Each row is a point on a tangle of strands that fork and nearly touch. The rows are in no order.
Two points are linked if the straight distance between their rows is under 102. Some points are linked to none.
gak: [-31  25 -23 -23  30  34  10   5   7 -16 -42  78 -44  -8 -17 -48 -26  21
 -25 -32  26  -3  67]
Rulak: [ -9   0  13  -6 -23 -31  -1   3 -44 -16 -44 -19   9  -6 -11  -1  37 -18
   6 -18  -4 -20  31]
kel: [-55   9  38  17 -15   0  31   3 -14   5  17 -24  37  15  -9  13  11  -7
   6  32 -19 -50  31]
vod: [ 41 -22 -35 -18  -6 -36 -33 -10   4   5  -6 -23 -27  32   5  -2 -65 -38
   6  -1  35  51 -33]
Zites: [ 33 -26  17  20  -1  14   0  19  -7 -27  18  -4  27   1   3 -29  13  46
 -12  49 -27  33 -15]
bipo: [ -4   5  33  14 -31  34 -32 -13  28   6  21 -24  59 -25  20   7  25  -4
 -10  -1   0 -38   1]
Momob: [  9 -39  16 -13  16  21 -19   3 -41  -8  14  35 -33 -51 -17 -39 -52  18
  13  22   2  41 -28]
Durif: [ 55   0   3 -19 -29  -7 -29 -15 -15   5  48  35  17 -30  -3 -18  -9   2
  -6   0  10  20   9]
Vuraf: [ 23 -37 -38  -4 -24 -27  10  -7 -13 -38 -22 -12 -25  58  50 -11 -37 -11
  32  21  36  51 -67]
kifat: [ 20 -45 -31 -15  11   6 -33  12 -52  21 -24  66 -18  29  30 -33 -11  27
  -1  37   2  50 -14]
sariz: [-12  20 -33  15  15  -3 -10  29 -36 -41 -11  66 -40  -7 -21 -22 -33  48
   1  -8   8  -6   7]
goke: [  7  -6  -8  -9  19 -44 -32  -2 -14  -2 -27  17  -6  24 -30  -2 -40 -17
 -14  28  39 -23   1]
rig: [ 15  30  12 -14 -22 -12 -28 -29  21  -1  -4 -22  34   8 -14   5  -8 -10
  16 -33 -13  -7  14]
Sig: [-22 -31   5  13  27  40  30   9  27  12  21 -87   5  -3  11  19  41  36
 -32 -24 -25 -33   1]
Lop: [ -8  28 -26 -21  56  -7  17   3  23  22 -18 -76  -5  78  18 -16 -34  -5
 -40  -9  45  28 -11]
raf: [ 36 -27  -3 -28 -14  -5 -15 -26 -23   3  30  58 -25 -12 -21 -31 -39  26
   7  11  11  44  -1]
gepit: [ 28  25  23   1  28  -2   3  16  10  34  -6 -42  26  28  17  -8  22 -42
 -10  11 -27  25  -5]
dovap: [-21  -6  47  36 -38  13  -3  -2  -6 -21  27  21  12 -37  -9 -11  33  -4
  11 -17 -35 -25 -10]
Kes: [-42  -5 -39  16 -36 -27 -30 -44  12  22 -34  27 -13 -22  21  28   0   6
  -2  20  28 -66  26]
Bib: [-67  54  -3   2  29   9  16 -37  62  24  24 -73  20  11  24  22  25 -11
 -17 -42  -6 -49   9]
gasaf: [-64 -20   7  47 -37  -2 -11 -45  26  13  27  43 -21 -57  34 -16  40  19
  26  10 -13 -35  19]
gupu: [ -7  18   2  -3 -15  -9 -25 -19  44 -28  15   1  11   5  -7  47  24   0
  23 -39 -16 -34  12]
giz: [-42  16   2  -8  -1 -10  15  11  -2 -21  27 -41  38  29  -2  24   7 -30
  -8 -11 -21 -41  44]
Tiru: [ 11   6  18 -16  37  17  60  14  -1  25  33 -72 -14  40  40  -2 -32 -18
 -25  -8  18  43 -46]
Mafam: [ 25  10  16   1  -8   0  -1 -23 -12  11  -6  12   4 -46 -26  12 -11 -10
   1  22  13 -21 -38]
Gasi: [  9  10   6  17   9  -6 -29  27 -16  15  -1 -17  -3   1  -7  26  33  32
   7  -8  28 -10  12]
Maf: [  7  18  17  -8 -18 -47  17  15 -43 -11 -36 -45  -2  23  -7 -28   8 -16
 -10 -18  37  24  12]
Gal: [-20   4  30 -12 -12  16  43  24 -15 -25  15 -64  -3  19  -7  37   1 -36
   4 -35 -11 -19   8]
Laru: [ 20  -8  -5  -4   0  18  16   7 -43 -28   5  81 -35 -26   3 -21  -8  17
 -16   3 -15  17 -59]
Kav: [ -9  19 -20  11  15  -2 -46  26   7 -16 -29  73 -32   7 -15 -18  10  25
   1 -16  27 -12   9]
dov: [  6  30 -27   4   7 -11 -14   5  -2  -5 -18  82 -34  21  -1 -43 -39  -7
  -1  21  50  67 -33]
mopi: [ 30  -8  14  12 -20  34  72  37 -29 -15  13 -65  -4 -19   2  32 -13 -16
 -26  16  21  33 -41]
Puge: [ 14  25  18  -5  19  38  70  26 -18   8  39 -76   8  -2   9  22 -13   7
 -34  -7  10  13 -32]
gupos: [-37  -2 -48 -10 -27  -9 -11 -45   6  16 -11  78 -40 -25  -7  18   5  15
   1  -7  45 -56  51]
Lolug: [-28  21 -13  14 -22  -8  -3 -25  12  16  -7 -19  11 -12  22  43  -2  -5
   5   6  20 -82   8]
Dufuf: [ 22  24   1 -20  43  -7  26  -8  10  40 -28 -64  27  61   6 -27   3 -21
 -34   7   5  17  -5]
Dib: [  6  15  -5  18   9   9 -45  25   5 -17  -8  27 -22 -20  -9   8  29  16
  22 -20   0   6   8]
bom: [ -7   0 -29 -50  16  16 -14   4  -4 -17 -23  82 -38  -3 -32 -21 -58  16
  -9 -35  47  28  45]
Rubop: [ -9  -3 -24 -10 -33   6   2 -37   6 -27  -3  53  11 -40  -3  16   1   4
 -20  -7 -14 -47  10]
soka: [-56  -4 -21   4  -1  39 -34 -46  19  31 -11  77 -10 -33   8  13   2  31
  37  -4 -47 -24  33]
razaf: [-32  -3   4   8   1 -18  -5 -29  61 -14   6 -28  19  20  21  52  22   4
  19 -10 -41 -64 -18]
rumu: [  2 -19  22 -17   7  39   3   7 -19 -26  11  73  -8 -52 -22   8  10  27
 -14  11 -21   9  -8]
Fuso: [ 16   1  10  -5 -27 -10  33  -1   9  -8  24 -23   8  59  47 -45 -15  10
   8  29  46  53 -62]
kiduv: [  3  14  39 -27   9  33  31 -24   1  32   5 -69  23  -9  -5  13  -3 -42
 -24 -11 -29 -18 -22]
mav: [ 11   3  39  26   8  24  43  40  21  30  54 -20  30  -1  -8   8  17  -2
 -12  17 -19   8  -8]
movul: [  4 -23 -41 -25  19 -38 -37  -6  -1   9 -40  57 -30  27 -50  13 -29  19
 -32  12  38   6  28]
Guf: [ 33 -35  -9   4  14  -3   6   9  -5 -17 -18  18 -10 -16 -11  -8  19  40
   5  17 -38  39 -35]
matu: [-16  -1  31   0 -16  -6  -4  32 -51 -20 -23  35  14 -10   7 -13  25 -27
  12 -17 -14  16  18]
timi: [ -1  20 -21   0 -28  -9 -39 -49  52  -5 -28  17  -6 -24 -20  48  17  17
  34 -14  -4  -5  16]
somuz: [ 44 -10 -10  -4  -2 -11  -3  23 -28  32  37  57   0 -11  -2  15   3 -14
   2   4  -2   5   8]
rofu: [-41  -9   3 -10  18  16  73 -13   2  10  26 -84  20   9   8  13  49  11
 -41 -14 -24 -49  15]
zito: [ 13   5 -31  11  27   0   0  32 -36 -43   4  83 -36  -9  -1 -26 -30   5
   4  14  30  43 -30]
Rur: [ 16 -33 -13  10  22 -23 -25 -13  36  11  -9 -18  29 -37  18   7  22 -21
 -13   8 -24 -37  -5]
pep: [ 25 -18  38 -11  -2  -6  23  23 -18  -3  20 -48  13  27   9 -10 -14  -1
  -6  24  20  12  -8]
dab: [ 19  25 -15  24   2 -20   0   5  32  12  29  19  19   4 -34  -1  -3 -16
  18  18 -32 -17  38]
Kub: [ 29  23 -31  11  18  -8  -3  23   3  -4  11  15  -7  25 -26  -3 -22  11
   9  37 -15  25  11]
tum: [ 20   8  12 -13 -22   4  19  20 -30  -7  -1 -58  -9  20  -9  21   9 -30
  10 -41 -23  33  -8]
Varun: [-29 -13  64 -11 -12  21  11  15 -45 -25 -25  25  37   3 -25  10   0  -2
  -4  19 -24   7  -4]
fom: [-19 -19 -37 -23  10 -15  16 -29  20  -3 -13  80 -10 -30 -21  26   0  21
  -2  10   8 -36  37]
Fola: [ 12  16  34  22   4 -15  17  28  27  -3  36  -4  52   2 -19  -5  12  -9
  13  21  -4  -1  27]
Pamer: [-44 -30   1  24  -8 -19   4   5  38  16   6  -4   9 -22  35  42  27 -34
  41  -2 -12 -34  27]
rura: [  17   -5  -12   22   13    9   21   34   -7   18    8 -106  -11   28
   17  -36   30   -6  -16  -21  -17   24  -19]
kip: [-15 -16  61   5  17  -6   5  36  -5  -1  17 -65  32  11   7 -20  13  -6
 -23 -18  22   6  18]
Sas: [-54  24  14   8  -1  -4  27 -15  76 -25  26 -55  24  17  41  30  21 -28
  -5 -34  -6 -63   0]
tig: [ 34  11 -27  -8  21   4 -12 -14   1   8 -22 -16  13 -17  -5  29  11 -17
  -9   8 -26 -35 -28]
diri: [-29  12  18  35   8  14   3  29  49  36  13 -20   8  -5  26  40  28 -19
  38 -15 -11 -31  -1]
las: [-29 -16 -18  50 -20 -29 -12 -15  36  12 -12  16  -8 -44   0   2  41  -4
  28   9 -24 -43  31]
Mavo: [ 43   8 -16 -17 -41  -3  34   7 -39 -13  18 -40 -19  12  -1  15 -20 -14
  27 -13  -4  64   2]
nup: [  9  20 -46  -8 -19  16 -10  -4 -36 -22 -11  44   5  -8  -8  29  13   7
  -8   8 -30 -21  21]
bop: [ 48   9 -34 -16   0   6   1   5 -15  14  -2 -29 -16  34  12  28 -39 -38
  20  17  16  41 -11]
kuv: [-17 -15  27  31  10   6 -15  54   1  -4   3 -58   2 -12  17   6  25  -2
  12   9  11  -7  28]
tib: [  5  20 -25 -38  39   0  39 -16 -10  46  25 -82 -12  84  38 -22 -23  10
 -36 -15  33  34 -31]
Midu: [-30 -12  24  12   8 -11  57  12 -22  12  18 -66  17   0 -27  12  32  -6
 -16  22 -44 -47  -1]
Rizi: [-20  23 -33 -10   9  25 -45 -29 -15  17 -31  66   3  -4  -2  -6   1  11
   9   5 -41 -28  35]
Kili: [ 34 -17  18  22 -28 -12  11  24 -28 -48   3   5  -5 -22  14 -18  16 -12
 -22  -6  21  46 -40]
Med: [-18  45  15  15  23  12  -3   6  51  40   0 -68   7  21   8  25  32   3
  14 -29  10 -37  14]
tilut: [-57 -11  39  30 -48  15 -24 -31  17  -3  13   9  24 -36  33   0  24  11
  10   4 -19 -58   5]
fotov: [  14   -2   17    0   25   26    2    2   18   39   13 -110    7    3
    6  -14   26   18  -29  -30  -13    0  -27]
lini: [ 20   3  36 -19 -14  17  21 -27 -50  25  -9 -34  18 -20   5  17 -17 -22
 -13  18 -10  -1 -41]
lige: [ -4 -16  38  -2   7  31  -5   1 -17 -13   2  29  37 -29 -32  29   6  29
  14  16 -26  25   6]
zuv: [ 17 -64  33  10 -14   7  -1  18 -27 -23  37  21 -23 -55 -22 -21 -21  13
  -1  -9 -28  33 -36]
nadas: [-63   1 -19  -3  -1  10  -9 -21  32  13 -16  78 -29 -18   7 -37  -1  28
  35 -29 -14 -14  64]
buki: [ 38 -39 -62 -13 -23 -28 -23 -16  -6 -10 -22  22 -38  35  28 -35 -42 -10
   4  10  47  73 -28]
fuven: [ 34  19 -48   4   9   0  -7   1 -26   5 -20  16   6  37 -31  36  13   7
   3  28  -6   1  36]
galuz: [-44 -10  -8   3  13  -9  -8 -13  32 -29   1  74 -26 -47 -20 -50   1  19
   2 -27 -14 -20  34]
Maki: [ 11 -28  34  25 -29  21  -5  15 -15   6  44 -17  -2 -47 -13   3   8   6
  22 -10 -26  -8 -35]
Mer: [ 22  15 -18  10 -29 -28  11   1 -25 -47  11  -4 -23  33  31 -44 -26   0
   7  25  50  43 -84]
Sus: [ 18 -26 -53 -30  13  -2 -40 -10 -42  12 -37  68 -41  27 -16 -28 -35  23
 -34  10  13  22   4]
sifef: [ 18  40  14   5  19 -23 -12  20  15  22 -34  -4  -1  26 -13   2  13 -55
  20   3  -8   7  -7]
vav: [-31   8  52 -15 -18  22  -3 -24  28  39  16 -54  38 -16  18  16  11 -31
  -8 -22   3 -38  14]
Rubit: [-17  -8  18  -6  19 -18 -33 -23  33 -45 -17  40  -4 -54 -26 -22 -17   1
  16 -18  -6 -15   8]
dak: [ -5  -9   8  -3  16 -32 -57 -16   9 -30 -35   7  15  -8 -19 -20 -37   1
   5   8   8  -8   3]
zefi: [ 57  17  20   5 -12 -21  35   8   0  -3  20 -27  12  19  21 -12 -29 -10
  -8  24  45  49 -36]
dipu: [-38 -13 -16 -34  26  48   3  -2  17   3 -43  89 -18 -20  -6 -35  15  21
   0 -45   1   8  66]
ral: [ 36 -49 -26 -16   7 -19 -18  -5 -21  17 -30  21 -32  27  -7  -9   2  45
  16  47 -10  60 -16]
duve: [ 15  35 -22   0  14 -18 -35  -4  49  19 -35 -29  21  34 -25  14 -20 -37
  13 -17 -10 -17  22]
vobe: [ 45  20   0   7 -15 -16   5  21  -7 -19  -2  15   3  32   4 -11 -10   9
  12  44  29  68 -14]

Follow the links from the first point to the second, and from the first to the third. Name the last point that the two ways share.
kifat / gak / Gal | nadas
Fola / dov / Zites | Kub
Gasi / soka / rura | zefi
kel / Gasi / Lolug | zefi
timi / tig / somuz | tilut
Mer / goke / bom | nadas
Varun / mav / kifat | Kub
Momob / mopi / Mafam | tilut

A fork is a point with three links. Follow the links from the first point to the second and name the forks in between, in order.
Puge / razaf | gupu
dovap / rig | tilut gupu
Vuraf / Maf | zefi zito
dov / bop | zito zefi

A fork is a point with three links, a tip a point with one. Leave the first point through the second and follow the links. Name the first fork or tip that comes.
buki / vod | rura
Zites / Guf | nadas
rig / duve | mopi
rura / fotov | zefi
mopi / Puge | gupu
